Each scene shows the same named points in several views. A view is turned or mirrored, shifted and resized as a whole, has a little noise and may leave points out.

Scene 1
View 1
ved: [-24  15  -6   0 -19  12  -1 -25 -16  -3 -35  15  -4   1  20  19  -3   4
  23  16]
Noguz: [-45  17 -29  12   6 -23   3 -20  -6 -14 -50 -13 -15 -14  20  -9  13  32
  31   8]
tipa: [-15  25  22   8 -25  17   8 -32 -13   5  -5  34  -3   2  24  37  -9   5
  25  31]
ruke: [-18  17 -22   0 -11  26  14 -21 -26  -3 -42  18  -8 -17  10   9   8   1
  24  13]
rom: [-37  13 -21   5  -6  -8  -1 -21 -12 -10 -47  -4 -10  -6  19   2   6  17
  27  10]
merer: [-29  19  11   8 -19  -5  -4 -29  -6  -2 -20  14  -5   7  27  25  -9  14
  28  23]
dazo: [-27  28  10  18  -9  -6   9 -30  -5  -1 -12  20 -10  -8  23  22   0  24
  29  27]
fode: [-22   7 -12  -8 -27  20  -7 -23 -23  -4 -45  12   0   9  20  20  -6 -10
  22  11]
Fem: [-36  18 -31   9   5  -7  10 -18 -14 -12 -50  -4 -13 -18  15  -5  16  24
  27   7]
fis: [-11  18 -12  -2 -19  36  15 -23 -29   2 -32  29  -5 -11  11  19   3  -6
  21  18]
tisal: [-37  21 -12  13  -1 -15   4 -24  -6  -8 -35   0 -12 -10  23   5   7  27
  30  15]
Siriv: [-29   5 -47  -8  -8  18   2 -13 -29 -12 -71  -5  -8 -12  10  -6  12  -1
  22  -3]
zonil: [-29  28  -6  18   1  -5  17 -26  -9  -3 -22  15 -13 -20  18   9   9  27
  29  22]
gil: [ -4  28 -13   8  -8  42  32 -23 -31   4 -22  37 -12 -31   4  16  14   2
  22  22]
safig: [-29   9 -34  -2  -8  12   3 -17 -24 -10 -60  -2  -8  -9  14  -1  10   4
  23   3]
fif: [-26  20   4   6 -18   3   1 -28 -11  -2 -25  17  -4   2  23  22  -4  10
  26  22]
daz: [-43  15 -27  11   4 -19   1 -19  -8 -14 -50 -12 -12 -12  20  -6  11  28
  29   8]
Puf: [-22  11 -17  -4 -19  20   1 -21 -24  -4 -46  12  -4  -3  16  14  -1  -3
  22  11]
View 2
dazo: [ -8  -1 -12   3  10  -8   3  -7  11 -15  -5 -15  -5  -4   5   0   3  -9
   3   7]
ruke: [ -6   1  -4  -6   7   2   8 -22  -5  -1  -4  -8   6  -9   4   7   2   0
   1  18]
daz: [-16   7   0  -5   3  14   1 -23   0 -17 -18 -13  -2   3  -2  11  13  -4
  -4   9]
tipa: [  1  -5 -12   3  13 -18  10  -6   5 -11   7 -13   1 -13   6  -2  -4 -12
   7   9]
merer: [ -4   0  -7   3   9  -8   8 -11   4 -21  -1 -15   0  -6   2   2   3 -15
   5   4]
tisal: [-13   3  -6  -1   6   5   1 -16   6 -19 -13 -14  -4   1   0   6  10  -8
  -1   7]
Fem: [-16   5  -2  -5   3  13   1 -24   0 -12 -17 -12  -1   2   0  11  11  -2
  -4  12]
Siriv: [-10   7   7 -10   1  15   9 -33 -16  -6 -12  -7  10  -4  -1  14   7   1
  -3  15]
ved: [ -4   1  -3  -1   8  -3  10 -18  -4 -14  -1 -12   5  -8   2   6   2  -9
   3   9]
safig: [ -9   6   3  -8   4  10   8 -28 -10 -10 -10  -9   7  -4   0  12   7  -2
  -2  13]
fode: [  1   1   3  -3   7  -3  15 -23 -13 -14   2 -11  10 -10   1   7   1 -10
   5   9]
gil: [ -6  -4 -13  -5  10  -6   7 -15   3  12   0  -7   3 -13   9   2  -3   7
   1  24]
Noguz: [-19   8  -2  -3   2  15  -1 -22   3 -20 -21 -14  -4   5  -2  10  15  -6
  -5   8]
rom: [-12   5  -1  -3   4   8   4 -21  -2 -18 -12 -13   1   0   0   8  10  -7
  -1   8]
fis: [ -1  -2  -6  -4   9  -6  11 -19  -5   1   3  -8   8 -13   6   4  -3  -1
   3  18]
zonil: [-13   1 -12   0   8   0   0 -11  11 -10 -10 -13  -5  -2   4   3   6  -4
   0  12]
Puf: [ -3   2   0  -4   7   1  11 -22  -9  -9  -2 -10   8  -9   2   7   2  -6
   3  13]
View 3
Siriv: [ 22 -21  30  -3  16  -2   6  14   3  21  45  15   8 -13   6   2  14  -2
 -13   0]
fif: [14 -7  3 -4 -7 -1 -3 -5 15  6  5  6 10 -3  1 -5  3 -9  0 12]
daz: [ 27 -19  12   5  12  -1   9  14  -1  14  26   5   1 -17 -13  -4  18  -6
 -11   7]
tipa: [  6  -6   8  -6  -9   1  -4 -14  23   1  -1   7  15   7  10  -6  -3 -10
   7  16]
Puf: [ 15 -13  20  -6   3  -2  -1   2  13  14  27  13  12  -5  11  -1   5  -4
  -6   6]
fis: [  7 -15  28  -5   7   2   3  -6  17  10  22  11  18   4  17  -5   1  -7
   2  11]
dazo: [ 14 -11   3   2  -1   2   4  -4  14   2   0   1   8  -2  -6  -9   5 -11
   3  17]
tisal: [ 22 -16   6   4   5   0   6   7   4   8  13   2   2 -12 -14  -6  13  -8
  -6  11]
fode: [ 15  -8  17 -12  -5  -4  -7   0  15  15  27  15  13  -4  14   2   4  -4
  -7   4]
gil: [  2 -21  34   2  18   7  15  -7  17   4  17   7  19  10  15 -11   1 -10
   9  16]
safig: [ 21 -18  22  -3  12  -2   4  11   5  17  35  12   7 -11   3   0  12  -4
 -11   3]
merer: [ 16  -6   0  -4 -10  -2  -5  -4  14   6   5   7   8  -4  -1  -5   5  -8
  -2  11]
View 4
fode: [ 8 10  5  4  8 -8  3 17  6 -9  7 -9  9 -6  2  2  8 -7 -6  1]
tipa: [  8  16  -2  12   1   3   1   3   0  -8  -1  10  -4 -13  19   2  -8   2
   1   2]
rom: [ 0 -4 12 -6 12 -3 17 14 10  3 11 -2 14  5  3 -3 -1 -6 -1 -5]
gil: [  7   8 -11  -7  15   5   6  -9  15  -8   5  -5  -4  -9  13   5  10  15
  11  -2]
zonil: [-1 -3  4 -4 10  5 16  0 10  4  6  8  5  2 15 -3 -9  4  7 -6]
Fem: [ -3 -10  11 -13  17  -2  21   8  15   6  13  -4  14   8   3  -3   1  -1
   3  -8]
fif: [  4   7   6   8   3   1   7   8   2  -3   3   8   4  -5  14  -1 -10  -4
  -1   0]
Puf: [  8   9   4   0  11  -6   5  13   8 -10   8 -11   7  -5   2   3  10  -4
  -3   1]
merer: [  3   7   9   8   2  -1   7  11   2  -1   3   9   5  -4  13  -2 -11  -6
  -2  -1]
Noguz: [ -6 -13  17 -12  14  -1  25  12  13  11  12   1  17  12   5  -6  -5  -6
   2 -10]
fis: [  8  11  -5  -2  11  -1   4   3  11 -10   5  -8   0  -9   8   4  10   5
   3   1]
daz: [ -3 -11  14 -11  16  -3  22  11  14   8  13  -4  16  10   3  -5  -1  -4
   1  -8]
ruke: [ 5  4 -1 -7 15 -2 10  4 13 -6  9 -9  5 -3  5  3 10  4  4 -2]
Siriv: [  3  -4   7 -14  19  -9  16  16  17  -3  15 -21  16   5  -6   1  18  -5
  -2  -4]
ved: [ 5  6  5  3  7 -4  7 11  7 -5  6 -2  6 -4  7  0  0 -4 -1  0]
tisal: [-2 -6 12 -4 10  1 19  8  9  7  9  6 11  6  9 -5 -9 -4  2 -7]

In a view up to two points have been moved. Name them for each view, in the order of its rows, or write none.
view 1 | fif, daz
view 2 | none
view 3 | none
view 4 | Puf

Scene 2
View 1
fir: [-18   1   7 -10   4  -3  -1  -4  -4  -7 -20 -29   4  16 -10  -1 -12   5
  19  17]
vetat: [  3  -2  35 -38  14   7   6 -11  -5 -18  -3  -9  -1   2  -2 -12   6   8
  23  -2]
Dukin: [-14  -3  27 -18   8  -5   6  -3  -5 -22 -14 -11  11   4   1  -5  -3   4
  28   7]
Pela: [ 29   6  23 -10 -13  23   8  -5  -1  -1  15 -18  15   2  -1  25  -1  27
  20 -11]
numog: [ -3   5   0   6 -13   6   2  -2  -1   4 -10 -36  12  17  -8  21 -16  13
  17  14]
belo: [  3   5  -3 -22   2  16  -2 -15  -4  16  -8 -47 -17  22 -19   4 -10  12
   6  13]
vamo: [ 10   0  33 -55  20  15   4 -20  -6 -10   1 -18 -16   6  -7 -21  10  10
  17  -5]
dat: [ 21   0  45 -82  33  24   5 -30  -7 -10   8 -13 -33   3  -9 -37  21  11
  14 -13]
Teb: [ 11   4  19 -26   3  16   3 -11  -3  -1   2 -24  -1   8  -7   3  -1  15
  16   2]
Luva: [ 22   9  -5  26 -35  21   5   4   2  16   9 -38  26  13  -7  53 -19  29
  15   4]
gubi: [ -7   0  20 -16   2   4   4  -6  -4 -13  -9 -19   8   9  -3   2  -4   9
  23   7]
popoz: [-12   2   8   5  -7  -2   3   2  -1  -8 -14 -25  17  13  -4  15 -14   9
  22  15]
View 2
Luva: [-15  25  -5  26 -11  16  -7 -13   1  -2   8  25 -11 -23 -12  16  17   2
 -33 -24]
fir: [  2  -1 -10  -5 -19  19 -16  12  -5  -4  -8   5  -9  -5  -7  -5  -5  -3
 -11  -7]
Teb: [-11   0 -11  10 -10  10  -9  -5   0 -21  -8   9   1 -13 -14  -3 -13   6
 -13 -16]
gubi: [ -6 -10 -16   7 -19  22  -5  13  -1 -11 -14   2   0  -7 -14  -5  -4   0
  -8  -5]
belo: [ -1   8  -4  -8 -10   5 -25  -8  -3 -16  -2   8  -8 -11  -8  -5 -18   5
 -14 -17]
dat: [-14 -29 -18   0  -7   0  -9  -3   3 -47 -28  -7  18  -6 -20 -21 -47  13
   6 -10]
vamo: [-10 -19 -15   1 -11   8  -9   2   0 -32 -20  -1   9  -6 -17 -14 -31   8
  -1  -9]
popoz: [ -1   3 -10   6 -20  24 -10  11  -4   2  -5   9 -10  -9 -10   1   7  -4
 -16  -8]
numog: [ -3  10  -7   6 -16  18 -13   2  -3  -2   0  13 -11 -12  -9   4   4  -1
 -19 -14]
vetat: [-10 -18 -17   7 -15  16  -4   9  -1 -23 -20  -1   7  -7 -17  -9 -18   4
  -3  -6]
Pela: [-17   4 -13  23 -10  13  -4  -8   3 -18  -6  13   1 -18 -17   4  -3   6
 -19 -18]
Dukin: [ -5 -14 -16   5 -20  24  -4  16  -3 -10 -17   0  -1  -4 -13  -7  -4  -2
  -6  -3]
View 3
dat: [ -3 -27 -12 -33 -44  39  -8  -4  42 -64  16  24   6 -64 -14  24   3  11
  16 -25]
popoz: [-11  -1 -14  16  16 -12   1  11 -28  19 -14 -20  17 -26   1 -11  42   6
  -3   4]
belo: [ -1   9  11  10  -4  -8  12  13   5   8 -10  10   4 -38   1   2  42 -16
  19 -37]
fir: [ -8   2  -4   6   8 -15  -5  10 -18   7 -19  -2  20 -38  -6   1  41  13
  14  -2]
gubi: [-10 -11 -16   2   1   2  -3   7 -12  -2  -5 -13  15 -35  -4  -3  30  10
  -1   1]
Pela: [ -9 -13 -18  12  -9  19  16   8  -6   5   9 -26  -2 -19   6 -12  26 -21
 -24 -25]
numog: [ -8   3  -6  20  11 -10  11  15 -20  25 -12 -18  11 -24   3 -12  43 -10
  -2 -12]
vamo: [ -5 -18 -11 -18 -26  23  -5   1  19 -38   6  12  10 -51 -11  13  16   9
  10 -16]
Dukin: [-12 -14 -22  -5   1   3 -10   4 -16 -11  -7 -13  23 -40  -9   0  28  25
   2  14]
vetat: [-11 -21 -21 -11 -14  18  -8   1   2 -28   4  -3  15 -43  -9   6  18  17
   0  -1]
View 4
fir: [-21  -9 -14  -3  16   9  16  13   5  -4  18   0   1  10 -12   4  10   3
   9   3]
dat: [ 15 -20   8   6   6  -6 -44   9  -3  22  -9   8 -15   8 -29 -16  18  23
 -33  27]
popoz: [-19  -1 -10  -1  12  15  25   9   8  -8  23  -1   1   3  -5  -2  13   0
  15 -11]
vetat: [  6 -15  -2   6  14   5  -8  11   5   3   4   0  -3   0 -14 -13  22  15
 -11   3]
belo: [-29   4  -3 -11  -3   5   1   2  -4  11  20  10 -14  13 -22   2  -3  -2
   8  15]
Dukin: [ -2 -15 -11   5  20  10   9  16   9  -4  10  -3   4   2  -9  -7  22  12
   0  -3]
Pela: [ -5  15  10   1  -6  13   4  -6   7   4  20  10 -14 -10  -9 -20  11  -1
   7 -14]
Teb: [ -9   6   5  -1  -2   7  -5  -1   3   8  15   9 -14   0 -15 -12   9   3
   2   0]
Luva: [-26  34   8  -5 -15  20  29 -13   8  -2  35  14 -15 -12   0 -16   2 -15
  29 -27]
numog: [-26   9  -6  -5   4  14  22   2   5  -3  26   5  -6   3  -8  -3   6  -4
  19  -8]
View 5
belo: [  1   9  19  12  -4  21 -12   4  15   4 -13   8 -18 -29  -8   8  24  13
 -19 -21]
Pela: [ 11   4  14  20 -11  20 -18   6  -5  -1 -36  14   0  -8  -9   0   2 -11
  -9 -23]
fir: [-10   2   0   6  -3  14  -9  -1  16  -4  -3   7  -5 -13  -5  -1   4  18
 -13 -11]
Luva: [ 17  10  -5  22 -19  17 -22 -14 -15   3 -35  10 -13 -25   9  10 -15 -22
 -19 -37]
popoz: [ -9   0  -9   8  -6  12 -10  -6   9  -6  -4   7  -2  -9  -1  -3  -7  12
 -11 -10]
vamo: [ -3  -1  35  10   4  21 -11  25  18  -3 -21  13   7   2 -26  -8  30  16
  -4  -4]
numog: [  1   6  -4  11 -10  15 -13  -7   3  -1 -14   8  -9 -19   2   5  -4   2
 -15 -22]
vetat: [ -5  -5  20   9   0  18 -11  18  13  -6 -18  14  12   7 -20 -11  14  12
  -2  -2]
Dukin: [-11  -6   3   7  -3  14  -8   6  13  -9  -8  10   9   5 -12 -10   0  14
  -4  -2]
dat: [ -1  -2  56  12   8  26 -12  40  23  -3 -26  16  12   9 -39 -12  47  19
   0   2]
Teb: [  5   5  21  14  -6  21 -15  10   6   0 -27  12  -3 -11 -12   0  14   1
 -11 -16]
gubi: [ -4  -1   5  10  -4  16 -12   5   8  -7 -14  10   4  -2  -9  -5   4   9
  -7  -9]
View 6
vamo: [  4  -8  -2   7 -14  19  -1  -8  28   5  17 -61  11  -3  20  32  21  31
   2   2]
numog: [-32  -4   8  -4  -7  18  25   5  -6 -15  33  11 -13  17  13  -7 -19  16
 -10 -24]
popoz: [-20  -5   9  -4 -10  10  19  -2  -4  -4  31  16 -18   9  23  -8 -12  10
 -12 -31]
dat: [ 19  -9  -7  15 -16  22  -9 -11  43   8   9 -94  24  -8  19  50  39  40
  10  17]
Pela: [-31 -12  26  -1 -24   5  22 -20   7 -10  43 -32   5 -11  -1 -23  -4  22
   9 -16]
vetat: [ 10  -6   4   5 -18   9   1 -12  20  12  20 -40  -1  -7  28  19  16  21
  -4 -11]
fir: [-14  -3  -2   0  -5  20  14   7   3  -5  23   4 -15  19  26  14  -8  17
 -14 -22]
Dukin: [  7  -2   4   3 -15   7   6  -9  10  12  19  -6 -14   1  36  14   6  14
 -15 -26]
gubi: [ -7  -5   8   0 -14  10  11  -7   7   1  25 -12  -9   1  24   4   1  17
  -8 -22]
Luva: [-62 -11  37 -10 -21   6  39 -14 -15 -29  58   2  -5  -2 -15 -54 -31  16
   9 -29]
Teb: [-25  -9  13   2 -15  16  15  -9  12 -12  32 -37   5   0   3  -1   0  26
   6  -7]
belo: [-35  -9  -4   2  -1  34  22  11  10 -27  27 -34   9  22  -2  18  -8  34
   4   1]

In a view up to two points have been moved. Name them for each view, in the order of its rows, or write none.
view 1 | Pela, Teb
view 2 | gubi
view 3 | none
view 4 | none
view 5 | popoz
view 6 | numog, belo

Scene 3
View 1
furad: [ 26  16   9  -7  15  -5  -3 -20   1  14  -8  -5 -31   2  -3   6 -25  22
  16  -2]
zama: [ 21  25  11  -4  16   2 -28 -22 -17  -4 -13  -3   0 -20   4  10  -5   8
  19 -21]
Pep: [  3   8   8  -2  13  -7 -17 -12 -13  -3   5 -16   2   3  -2   6  10   1
  -9  17]
Dep: [ -5   5   1   0  12 -10  -4 -10  -2   8  10 -13 -14   9  -7   1  -8   3
  -7  22]
timo: [ -5  14   3   2  13  -3 -25 -13 -15  -6   2  -8   8 -13  -2   4   0  -6
   5   0]
kevi: [ 24   9  11  -8  15  -8  -1 -15  -3  11   1 -15 -23  14  -2   7  -5  20
  -6  18]
mafer: [ 32  23  14  -8  17   0 -18 -23 -10   3 -14  -5 -14 -10   3  12 -10  19
  18 -15]
Mefo: [  3   0   5  -4  13 -12   0  -8  -3   8  12 -21 -14  19  -5   4   3   7
 -19  35]
kovu: [  2  14   3   0  13  -5 -16 -14  -9   2  -1  -6  -6  -8  -3   3 -11   2
   8   1]
bes: [ 22  11   8  -6  15  -8   3 -17   5  19  -3  -7 -37   8  -6   4 -29  23
  11   7]
vif: [ 13   9   4  -4  14  -9   7 -14   8  20   1  -6 -38   9  -8   2 -35  19
  10  11]
zetip: [ -2   7  -1   0  13 -11   4 -12   6  17   5  -5 -30   5 -10  -2 -33   9
   9  13]
sofi: [ 23   8  13  -8  16  -7  -7 -14 -10   4   2 -19 -12  13   0   9  10  15
 -13  21]
faf: [ 12  14   8  -4  14  -4 -13 -15  -6   4  -2  -8 -13  -2  -2   6 -10   9
   6   2]
dimaz: [  1   9   4  -1  13  -8  -7 -12  -3   7   5 -10 -13   3  -6   2 -12   5
   0  13]
mizi: [ 20   8   9  -8  15  -8   1 -14   0  13   2 -13 -27  14  -4   6 -11  19
  -3  19]
kan: [ 31  13  16 -10  16  -4 -14 -17 -14   0  -3 -18  -8   8   3  13  14  17
  -9  13]
vuno: [  7  11   5  -2  13  -8  -6 -14  -2   9   1  -6 -19   1  -5   3 -19  10
   7   6]
suz: [ 25   2  14 -10  15 -11   2 -12  -5  10   7 -25 -21  28  -2   9  12  20
 -24  38]
batev: [ 16  11   7  -5  14  -7  -3 -15  -1  12   0  -9 -24   6  -4   5 -17  15
   4  10]
Lasa: [ 31  15  11  -9  16  -5   1 -20   3  16  -7  -6 -35   5  -3   7 -25  26
  13   2]
nuf: [  5  10   7  -2  15  -5 -19 -13 -14  -3   3 -14   2   0   0   6   9   1
  -7  13]
View 2
suz: [ -8   7   7   3  -3  24  13  52   6  -7  -9  -1  30  -2   6 -27  13  -1
 -37   9]
Mefo: [  2   4  -6  17  -1  17  21  41  -6 -15  -8  -5  26   3   7  -4  13  -4
 -18  -6]
kevi: [ -7  -5  14   4   4  17   8  17  -6   0 -14  10  16  -9  11 -21  14  10
 -21  12]
mizi: [ -5  -7  12   5   5  12   9  12  -9   0 -20   7  15 -13   9 -14  12   7
 -22   9]
nuf: [  5  -5   1  23   1  28  20  21 -13 -12  13  16  19  24  22  -9  20  17
  13   1]
batev: [ -2 -11  12   8   8  11  10  -2 -15   1 -17  12   9 -11  13  -9  13  13
  -8   8]
faf: [  2 -14  11  15   7  17  12  -5 -18  -2  -5  19   9   3  20  -9  17  21
   9   9]
vif: [ -4 -14  14   2  12  -1   6 -16 -21   5 -38   6   4 -33   7   1   7   6
 -18   6]
zetip: [  4 -15   2  11  11  -1  13 -14 -26  -4 -32   3   4 -23   9  15   7   3
  -4  -4]
mafer: [ -5 -22  30   7  10  22   0 -24 -16  10   0  37   1   3  28 -30  21  39
  12  29]
kovu: [  7 -16   6  22   8  16  16  -8 -23  -7   1  20   6  11  24  -1  18  21
  21   3]
Lasa: [ -9 -17  27  -2  11   7  -1 -19 -15  11 -28  20   3 -26  14 -21  11  20
 -17  21]
zama: [  1 -24  23  18  11  27   7 -27 -22   4  14  42   0  21  36 -22  25  45
  34  23]
Pep: [  6  -4  -1  24   0  29  22  26 -12 -13  11  13  20  24  21  -9  20  14
  10  -1]
sofi: [ -4   0  10  10   0  26  12  33   0  -5   1  11  23   7  15 -27  16  12
 -16  11]
timo: [ 13 -14  -1  30   6  24  21   0 -24 -12  15  22  10  28  29   2  22  24
  35  -2]
furad: [ -7 -19  24   2  12   8   1 -22 -19   9 -23  21   2 -21  16 -16  12  22
  -7  18]
Dep: [  7  -3  -8  21   2  14  24  24 -17 -15  -9   0  18   4  10   8  13  -1
  -3 -10]
dimaz: [  5 -10   2  17   7  14  17   5 -20  -9 -10   7  12   0  15   3  13  10
   4  -1]
bes: [ -7 -16  19   0  11   4   3 -15 -17   7 -32  12   4 -30   9 -10   9  12
 -18  14]
View 3
bes: [-19 -17 -10 -23 -13  -7  24 -12  10  34 -29  36  -2 -41   1  23 -16  17
 -34 -20]
kan: [ -5  -8  -4 -19 -19 -11  -9 -11  11   5 -11  19 -10 -13  -7   8 -14 -10
 -38  12]
zama: [-21 -18 -14 -42   7 -12   8 -32  -1 -11 -15 -16 -19 -10 -12   5   7  -3
 -36 -12]
dimaz: [-26 -18 -16 -15 -17 -13   5 -17   3  17 -29  21  -1 -27  -5   1 -30 -13
 -15 -13]
kevi: [-11 -11  -6 -12 -24 -11   0  -7  12  23 -21  35  -2 -27  -3  12 -27  -7
 -30   2]
batev: [-19 -16 -11 -19 -15 -11  12 -14   7  24 -26  29  -3 -32  -3  14 -21   0
 -28 -13]
nuf: [-19 -15 -14 -14 -18 -16 -11 -18   3   1 -19  10  -6 -11  -9  -6 -27 -28
 -17   4]
Mefo: [-15 -11  -9   3 -35 -15 -14  -4  10  20 -23  40   4 -23  -4  -2 -45 -29
 -13   9]
vuno: [-26 -19 -15 -21 -12 -11  12 -19   3  20 -28  21  -3 -29  -3   8 -23  -4
 -21 -18]
suz: [  0  -5   1   3 -40 -10 -15   3  19  26 -15  52   2 -25  -3  12 -37 -15
 -30  21]
timo: [-31 -21 -20 -24  -7 -18  -5 -28  -5  -6 -23  -7  -9 -10 -11 -11 -21 -28
 -11 -11]
Pep: [-19 -15 -14 -12 -20 -16 -13 -16   3   2 -21  12  -5 -13  -8  -7 -30 -29
 -15   6]
mafer: [-14 -14  -9 -39   2  -9  13 -23   5   3 -15   2 -17 -19  -8  18   7   9
 -46 -10]
furad: [-18 -17 -10 -31  -5  -7  22 -17   8  25 -24  25  -7 -35  -1  24  -8  16
 -38 -20]
Dep: [-27 -18 -16  -7 -24 -15   1 -14   3  21 -30  30   2 -28  -3   0 -39 -20
  -9 -10]
Lasa: [-15 -15  -7 -28 -10  -6  23 -13  11  30 -24  32  -7 -37  -1  27  -9  19
 -41 -17]
kovu: [-29 -21 -18 -25  -7 -14   6 -25  -2   6 -26   5  -8 -19  -7  -1 -19 -13
 -17 -16]
View 4
mizi: [ -2  14  -6 -15   4 -15  -8 -14   0   2  16  -5  11   7  -2   0  -7  11
  -7  -2]
nuf: [ 17   9  -6   3   5   1 -13  -9  -6   7   0  -4  -6   6   4   1   3  -7
  -6  -4]
vuno: [  0   3  -3  -8   2 -16  -8   1  -3   5  10  -3   8   3   4  -2  -8   3
  -2   4]
kovu: [ 10   1   0  -1   3 -10 -11   7  -5   9   4  -2   1   3   8  -2  -3  -7
  -1   4]
furad: [ -3  11   9 -22   0 -24  -8   5   4   5  22  -2  15   3   6  -4 -10   2
   2   1]
faf: [  7   7   2  -8   3 -12 -10   2  -2   7  10  -2   5   4   6  -1  -4  -4
  -1   0]
mafer: [ 10  16  22 -19   0 -16 -15  11   4   8  17  -1   8   4  12  -2  -1 -15
   5  -5]
kan: [ 14  23   5 -12   4  -4 -15 -14   0   5  12  -5   1  10   4   2   3  -5
  -6 -12]
dimaz: [  3   2  -8  -2   5 -12  -8  -4  -5   6   6  -4   4   4   2  -1  -6   4
  -5   4]
bes: [ -9   9   1 -23   1 -26  -6  -1   3   3  23  -3  18   4   2  -3 -12  11
   0   3]
sofi: [ 10  22  -5 -10   6  -3 -13 -22  -2   3  11  -6   2  11  -1   3   0   5
 -10 -10]
batev: [ -1   9  -2 -14   3 -17  -8  -5  -1   4  14  -4  10   6   2  -2  -8   6
  -4   1]
Pep: [ 16   9  -9   4   7   2 -13 -12  -7   7   0  -5  -6   7   3   2   3  -4
  -8  -5]
zetip: [-10  -5 -11  -9   3 -24  -3   2  -2   4  12  -3  13   1   2  -5 -14  13
  -3  12]
suz: [  4  26 -14 -13   9  -3 -11 -37  -2  -1  14  -9   5  13  -8   4  -1  17
 -15 -12]
zama: [ 19  10  21  -8  -1 -10 -16  18   0  12   9   0   0   3  16  -2   2 -24
   6  -3]
vif: [-13   4  -5 -18   2 -28  -4  -1   2   3  21  -3  19   3   0  -4 -15  15
  -2   7]

In a view up to two points have been moved. Name them for each view, in the order of its rows, or write none.
view 1 | kan
view 2 | Dep
view 3 | kevi, Mefo
view 4 | none
